A landscape with many peaks, sampled at points; each row gives a point and its height.
A climber steps from a point to the highest of its 3 nearest points, and stops where none of them is higher. Distance is the straight distance between rows; heights are no part of it.
Z30 h=7.70: [120 127 137 182 183 124 194 133]
Z858 h=5.76: [136 165 120 106  70 143 101 100]
Z306 h=7.31: [165 104 116 137 149 131  71  95]
Z557 h=6.69: [175 115 117 136 139 153  68  88]
Z294 h=7.50: [162 152 122 122 100 159  75  87]
Z277 h=6.20: [140 156 119 119  96 145  87  96]
Z498 h=8.59: [ 92 146 136 111  92 146 186 165]
Z892 h=7.78: [ 94 150 138 150 120 144 188 159]
Z566 h=8.25: [ 91 136 137 136  99 157 204 164]
Z187 h=6.88: [165 163 128 116  79 162  94  87]
Z50 h=8.17: [124 123 131 154 187 106 147 135]
Z966 h=2.64: [111 147 127 139 149 114 118 132]
Z702 h=1.55: [110 150 120 130 138 121 102 123]
Z473 h=7.67: [ 91 155 134 118  99 130 157 154]
Z863 h=1.65: [178  42 129 130 165  92  93 120]
Z466 h=1.90: [117 137 138  72  48 129 142 139]
Z784 h=6.76: [117 133 133 157 182 112 163 136]
Z877 h=7.69: [115 111 134  61  71 149 206 169]
Z146 h=3.63: [123 129 122 142 167 109 113 127]
Z729 h=3.44: [138 111 118 138 168 107  95 121]
Z586 h=5.91: [178  63 122 134 157 121  73  99]
Z188 h=7.86: [129 127 116 138 152 112  92 114]
Z786 h=5.54: [146 143 118 133 124 135  77  98]
Z100 h=8.16: [ 89 157 134 137 124 133 152 147]
Z819 h=6.25: [113 137 139 176 174 121 179 137]
Z340 h=3.38: [129 161 121 120  92 132  97 112]
Z517 h=1.44: [110 128 139  63  62 135 170 161]
Z973 h=5.59: [137  97 123 146 196  98 131 134]
Z624 h=6.29: [102 147 138 169 154 132 191 139]
Z299 h=6.19: [140  99 129 148 202  93 149 137]
Z190 h=1.14: [110 163 122 118 101 125 112 128]
Z116 h=6.97: [ 96 148 142 165 134 144 197 154]
Z579 h=6.87: [133 114 136 158 198 102 160 136]
Z168 h=7.38: [ 96 150 140 158 143 138 180 150]
Z451 h=8.40: [126 153 117 123 115 128  94 110]
Z601 h=1.47: [184  26 133 127 148 100  94 118]
Z159 h=6.89: [ 95 153 137 102  87 132 156 156]
Z647 h=4.27: [125 157 120 123 113 131  89 111]
Z868 h=5.29: [128 113 123 142 183  98 123 130]
Z798 h=3.31: [147  86 121 139 185 101 108 127]
Z231 h=8.34: [104 131 134  87  75 154 195 174]
Z665 h=8.64: [118 105 127  73  80 165 224 178]
Z343 h=5.22: [150 103 118 139 166 115  81 110]
Z368 h=7.96: [ 94 151 141 130 113 134 168 159]
Z62 h=6.92: [103 144 132 150 165 114 144 135]
Z142 h=0.40: [116 155 127 104  76 131 118 123]
Z778 h=6.65: [153 143 116 135 114 148  77  92]
Z882 h=6.21: [144 165 131 103  57 147 103  95]
Z762 h=8.09: [ 96 146 138  98  80 140 170 163]
Z687 h=6.68: [159  97 117 136 163 124  75  98]
Z325 h=5.81: [185  71 124 140 154 138  65  94]
Z588 h=7.68: [ 99 150 136 145 142 121 146 142]
Z538 h=1.43: [197  24 141 134 136 114  82 108]
Z452 h=3.37: [101 149 134  86  68 134 145 146]
Z256 h=4.52: [150  79 124 140 195  89 123 135]
Z409 h=5.53: [100 141 138 162 165 127 171 140]
Z81 h=3.54: [131 134 118 135 141 121  87 112]
Z820 h=4.16: [135 150 123 125 108 136  89 106]
Z623 h=6.95: [171 110 113 141 143 143  71  88]
Z491 h=1.54: [122 146 131  81  46 136 128 126]
Z979 h=6.13: [151 123 118 138 139 133  74  96]
Z936 h=2.45: [156  77 117 135 177  96  93 120]
Z28 h=8.48: [ 99 135 137 105  83 158 204 174]
Z505 h=1.24: [112 157 129  93  70 131 126 133]
Z752 h=6.01: [ 99 159 130 128 113 125 131 142]

For each start below, name the point where the climber stops.
Z624 | Z100
Z491 | Z498
Z116 | Z100
Z966 | Z100
Z786 | Z294
Z858 | Z294
Z505 | Z498
Z936 | Z306
Z409 | Z100

Call two points neighbours if one is among the 3 nearest of the other. Go from one point of each pair to the other, from neighbour to neighbour, staying as high as possible. Name the lowest point that can't be avoided.
Z498 and Z50 | Z784
Z30 and Z188 | Z146
Z100 and Z498 | Z892
Z306 and Z294 | Z786
Z498 and Z665 | Z28
